A landscape with many valleys, sampled at points; each row gives a point and its height.
From any point a ball rolls to the lowest of the 2 points nearest to it. It stops when none of these is lower. Distance is the straight distance between rows; heights are no part of it.
vama: [  6 -20   1   3  21   5  16  -9 -21   1  28   2 -10  -3  -9  -4  15   2
 -11 -15]  height 5.94
bul: [ 33  24  18 -13  -2  15   3  -2   4  -3  16   4 -13  24  -7 -25  -1 -37
  13   5]  height 1.73
tugu: [ -2 -13   4   6  13 -11  12   4   5 -25 -20  -6   6 -17  -2  -4   4  -1
  13  18]  height 5.11
dob: [ 18 -12   6 -14   4 -14   3  -4  -2  40  -1  15   6  30  -4  17  -3  -5
  11  15]  height 5.12
res: [-25 -36   3 -12  -8   9   2  -4  -1   6  -9  -4 -18  -2   1  12 -18  16
 -14 -18]  height 5.34
gon: [-23 -17  21  -4 -15  -4   3 -10 -29 -25  -9 -18   1 -38   6  -3   9  11
  27   3]  height 2.74
rago: [  8 -20  16 -23  17 -10  18 -11  13  -5   2   8 -10  30 -10 -24  -2 -10
   2 -26]  height 1.85
dit: [ 14  16   1  -6  -2  -1  -3 -11  -8 -12  16   7 -13  46 -15  15   4 -37
   3 -18]  height 6.44
Deduk: [-25 -18   0  15  13 -21  -8  -1  15   3   7   9  -4  -5 -13  26  -3  25
   9  -6]  height 2.09
pon: [-53   1   1  17   2 -35 -18   8  21  25   1  -8   6 -31  19  12   0  18
  31  12]  height 3.28
nuti: [-41 -18   3   8   0  -8  -6  -1  19 -21  22  13 -14 -36   6  -8  -8  26
  18 -25]  height 3.07
patav: [  6  15  -6  14 -14  17   0   4 -13  10  14   5 -20  25  -8  -2 -21   5
 -28   2]  height 5.00
ref: [ 19  20  -4 -10  14  38  31  17 -18  -9  25   5  -4  31  -5 -17 -22 -37
   7 -19]  height 2.45
Zokug: [-17 -14 -16   4  12 -17   4   8  11  17  -1  22   0 -30   4  -3  -6  22
  10  18]  height 3.01
bir: [-39  13   4  -4  -1 -31  -9  -2  23  29 -20  -5  -8 -12   2   2  -4  22
 -25  -3]  height 3.78
sezoz: [ 12 -21   8  16  15  12  11   5 -21 -23  -1 -15  10 -15  12  16   9 -18
 -13   1]  height 6.57
lag: [-16 -12  24 -20  -3  11   5 -20 -17 -15   6  10   6 -20  -6 -17   7  24
 -12 -43]  height 4.76
mir: [ 23  19   6  15  -7  27   5  15 -18   6  30  -5 -19  33   3  15 -15 -23
 -13   0]  height 5.16
pano: [ -2 -38  -9  -3  11   1  17   1  -4 -21  -9 -24  -5 -30  11 -16  10  -1
  15   1]  height 4.78
dopu: [ -3  25   0   9   6 -13   1   3  14 -16 -26  -5   9  -8 -14   4  10   2
   0  25]  height 4.88
Zel: [-42  -4  -4  19   6  -9 -20   7  23  -3   7  17   6 -42  16  12   2   8
  34   8]  height 3.69
Mifa: [ 25  22  -7  -6  -7  -8 -21   2  -1  55  11  -5  58  18  25   6   1 -15
  -4  13]  height 4.68
dom: [ 25  -2   8   6  18 -13  20   6 -20  -4   8  17   6  30   3  15  -3 -28
  -5   9]  height 3.02
liba: [  8  -4 -10   7  10  16  -9   0  10  -5  17  15   5 -31  -6  13  19  10
  10  15]  height 2.04
Seru: [  1   9 -23 -13   1  -9   3   3   1  16 -25  18  10  10  -1   8  -3  -4
  -6  24]  height 2.36
gal: [ 35   1  -4   5  15  24  19  11  -4 -27  20   3   1   3   4 -21   5 -14
 -10  -7]  height 5.59
tis: [  3   1 -13  18   8  -4 -13  13  15  22   3   9  14 -38  13   7   8  13
   7  32]  height 2.55
loko: [ 10   4 -12  -2  -4  12  10  10 -13  12 -18  14   2  15  12   6 -19 -22
 -22  18]  height 1.57
gafe: [  0  -8  -7   5 -20 -10 -14  -3  13  14  -1   5 -26  21  -7  -2 -20  17
 -17  -2]  height 4.79
sosud: [-12 -19  15 -35 -15  -6  -5 -25  -9  -2   0  14 -15 -24   1 -12  10  14
  -8 -22]  height 5.04
Puni: [ 11 -26 -18  -6  -2  15  14   6 -12  -9  -7  10  -8   2   7  -1 -15  -4
  -9   6]  height 2.41
zad: [-13  -6 -29  -2 -17  14  13   9  -9 -44 -16  -8  -2  -5  -6  -9 -15  21
   7 -11]  height 3.65
mise: [  6  20  24   9   2   4   4   1 -10  32  -3 -15  -3  22  -3  -1  -4 -17
 -15  21]  height 5.89
zita: [ 10   3   6  -5   2   8   2 -10   7 -33  -9  -5   0   9  -9 -16  13 -11
  -9 -16]  height 3.17
vosep: [-35 -18 -18   8  16  -6   1   8  22 -23  14  17  -3 -37   4  -6   1  14
  40  -2]  height 3.51
Bis: [-22  -8   4 -19 -17 -13   4  -6  11 -43 -25  -5   2 -14  -5 -19  -4  15
  28 -19]  height 1.46
nekil: [  9  -6  -2   6  15  23  -6  -6  15 -29  12  -2   5 -36  -2 -11  25  -1
   2  -8]  height 2.56
Sem: [ 24  16  -3  -3  18   1  15  15 -19  21  25   7  -1  38   0  28  -3 -36
   9  11]  height 3.41
zat: [  0  34  -5 -18   4   6 -12 -11   3  15  16  12 -18  31 -13  -2  -1 -51
   7 -16]  height 6.35
rorez: [ -8  10  17  24  14 -20  -4  -4 -14  11  -3   9  19   7  -5  28   3  -2
 -23   6]  height 6.81
teser: [ -5  -9 -12  16 -15 -21 -31  -1   9  28  -5 -11   0 -12  13  20   4   8
  -4  13]  height 5.92
benas: [ 17  29 -19   3 -11  -6 -30   1  26  43   1  -2  29  19  11   1   1  -4
 -11   9]  height 4.47
viz: [ 34   6  -5   7   2   1  -2  13  -1   6   3  -7   4  -5  13  18  17 -13
   2  36]  height 6.24
nukop: [  0   3  13  19  10  -3   6  -6 -33 -14   7  -6   7  -2  -7  26  14  -7
 -20   1]  height 6.70
mim: [ 16  19 -10 -21   5  29  34   3 -23 -19  -5 -10   1  27  -6 -30  -4 -23
  -2 -12]  height 1.93
Geku: [ 34  31  12   4   3  29   4   7  -7 -26  21 -11  -5   4   3  -1  20 -26
 -10   7]  height 5.43
batok: [-19 -18 -11   1  -6  -6 -15  -8  -7  20 -13  -6 -15   0   7  27  -2  -2
 -22  -4]  height 5.68
nimam: [ -1 -20  13  11 -25  17  -7  -6 -24 -26   4 -15  -6 -36  11  -5   4   9
  -2  -5]  height 3.16
naz: [ -3  -1  34  -1  -1   3 -13 -13  -4  47  -5   0   2   9   8   8  -4 -15
 -22   3]  height 6.06
Dus: [ 23  45  -6  -2  15   5  -2  19  -2  45  32  -3  11  35  -1  25   2 -35
  21  10]  height 3.71
Mib: [ 14  22 -21  10  -2 -10 -20   3  28  25   5  -3   3  33 -12  20   6   2
  -1   7]  height 4.21
bunom: [-23  -4  -7  22 -22   6  -7  17  -2  14   0   5  -5 -20   4   9 -32  38
  12  21]  height 5.25
Dop: [-30  -8  21  -5 -27 -21 -10  -9   4 -29 -10   3  -5 -33  12  -8  -1   8
  39   2]  height 2.22
vid: [ 19  13  11  -8  -1  -9  -5   2  -8  58  -2   8  30  26  12   6  -6 -15
   3  21]  height 4.87
Nat: [-27  18 -13   0   4 -20 -17   1  21  47 -10  -6  19 -15   1   3   3  29
 -11  10]  height 3.31
moked: [ 36  40   6  -8  -5  32  13  21 -27 -18  38 -10 -19  23   7   3  -1 -33
   1   0]  height 5.30
mapo: [  2  12 -14   8  -8  16   6  -2 -30 -46   4 -11  11 -21  -2 -14  16  13
 -11 -27]  height 4.29
Radun: [ 10   6  -4  27 -22  -5  -6  22  -4  25   1  -8  10  -5   6  13 -17  30
   1  34]  height 5.42
mem: [-18 -21   3  13 -28  -4 -11   4   2  -1 -12  -1 -18   0   6  11 -32  23
  -9   4]  height 5.03
bon: [  1  -7  -5  12  15   4 -10  -4  15  16  19  21   1   1  -8  18   5  10
  -8  -1]  height 1.40
mape: [-35 -16  19  20   1 -34 -14  -6  16 -10  13   1 -17 -21  -3   7  -2  26
   1 -20]  height 2.61
dalap: [-26   1  -6 -12 -10 -32  -7   0  27  -2 -32 -11 -14  -3  -7   2  -3  14
  16  15]  height 4.23
pezul: [ -4   1 -14   6 -14 -27 -26  -2  38  21 -10   2  -8  26  -8  14  -9  21
  -2  -2]  height 4.52
bal: [-21   3  21 -14   4 -15  15 -10  -5 -28 -22   4  10 -10 -16 -13  -1  19
   2 -11]  height 2.23
Tugas: [  3  -2  20  20 -16 -17  -5   6   8  28  -6  -5  -4 -11   5 -13 -18  28
  -6  29]  height 5.57
purad: [-17  11  -3   9   3 -29 -17   5  32  -1 -31  -7  12 -16   1  11   8   3
  19  24]  height 4.60
visun: [ 12   7  15  14  -5 -19   2  -1   1  11  -7 -17 -16  13  -9 -10  -2   5
 -11  24]  height 5.73
fivod: [ -8  -1   4 -22  11  12  27  -8 -11 -18 -13   0   8  15 -26 -11  -2  19
   2 -16]  height 2.82
leg: [-32   5  -9   1 -17 -26 -22   3  15  37  -1  -6  -3 -28   4   2  -2  39
  18  14]  height 2.81
Lel: [-11  25 -17  21   2 -30 -13   5 -11  27  -7   2  34  -1   6  25   5   9
 -20  15]  height 6.93
kefam: [-19 -19 -22 -10  -6  11  16   8 -20 -19 -22   7   1  -2  -4  15 -19  15
   8   6]  height 3.14
gid: [-15 -12  -2 -30   6 -23   9  -7  26  -9 -36   8  -7   5  -5  -8  -3   0
  -1  -3]  height 3.66
deg: [  4  20  23 -13  -7   7 -15 -17  23 -11 -24  -5  -9  19  -6 -17   4 -27
 -14  -2]  height 2.71
ninu: [ 26  28   8  -3  -9   2 -16  -4  22  12  -6  -1 -11  29  -1 -11   4 -33
   3  16]  height 2.19
Bor: [ 18 -10  -3  16   9  20  -4  12  13 -21  -4 -14   3 -11  10  24  11 -18
  -4  18]  height 6.40
nif: [ 24   6 -22  12 -15 -17 -23   9   3  28  -4 -21  15  -3  21  18  14  -6
  -3  31]  height 6.09
belur: [ 23 -18  -6   6  28   8  28   7  -7 -24  19  -1   7  -8  -9 -17  14   9
   9  -9]  height 5.76
Tador: [ 14 -30 -20   5 -12  33  11  12  -7 -30   1 -25   0 -22  10 -27  -2  20
  13 -25]  height 3.92
Boruf: [-15 -35  -4   2  -5   3   8   7  10 -25  -4 -32 -13 -27  14 -33  -3  19
  16 -31]  height 4.35
likek: [ 16 -26  17  -5  16 -20  15  -8  -2  -8  -4   8  -2  21 -10   4   4  -8
   9   0]  height 2.46
Kelo: [ 17   1   5 -26  -1  40  27  -4 -25 -13  -6   6  12  15 -12  -8  -2   0
   5  -1]  height 2.58
peze: [  3 -16   5 -17  24   5  10 -22 -17  -1  17   0  -7   6   1 -13  21 -30
  -9 -36]  height 6.10
Geb: [-10  -7  -9  -2 -12   6  13   1 -17 -37 -13   2   9 -16   6 -32 -10  22
  -8 -34]  height 4.02
ruf: [-10 -17  38  -8   3   4  -5 -11   3  19 -11  16   8 -11   4   7  -6   5
 -16  -2]  height 6.25
mosok: [ 10  -9  -4  -9   8   6  -3 -14  11 -39  -2 -18   8 -15  -7 -19  33   2
   9 -35]  height 3.03
moni: [ 19  34  -7  12   8  19 -14   9  16  26  25   3   1  28  -5  20   4 -19
  -5   6]  height 3.95
sufuv: [ 28  -1  -4 -16   2   3  14  -7  -7 -11  16  14 -15  32  -8 -29  -4 -24
   7 -17]  height 1.23
vug: [ 18 -27   9   4 -20  33   6  -2 -25 -20  14 -13  -5  -9   6 -13  -5  15
  -8 -24]  height 3.52
rudu: [-12  14  -2 -17  -6  25   3 -19 -28 -21   1   0   4 -10 -13 -16  14  10
 -20 -28]  height 4.51
Mabef: [  1   6 -12 -25  10   0  11  -5  14  -8 -30  25   1  20  -6 -15  -8 -15
  -8   4]  height 3.05
tupa: [-10  15  -1 -25  13  20   2 -17  -9  13  17  11 -15  16 -11 -12   7 -31
  -7 -23]  height 6.26

Call two points neighbours if one is among the 2 nearest of the other. Go from one point of each pair to the other, from neighbour to neighbour, staying as low as possible. Name the highest point that can't be avoided.
sufuv / bon -> zita
leg / sufuv -> Zel
mim / Bis -> fivod

For each start below, name the point where the ball stops.
moni -> sufuv
pano -> Bis
sosud -> loko
dopu -> loko
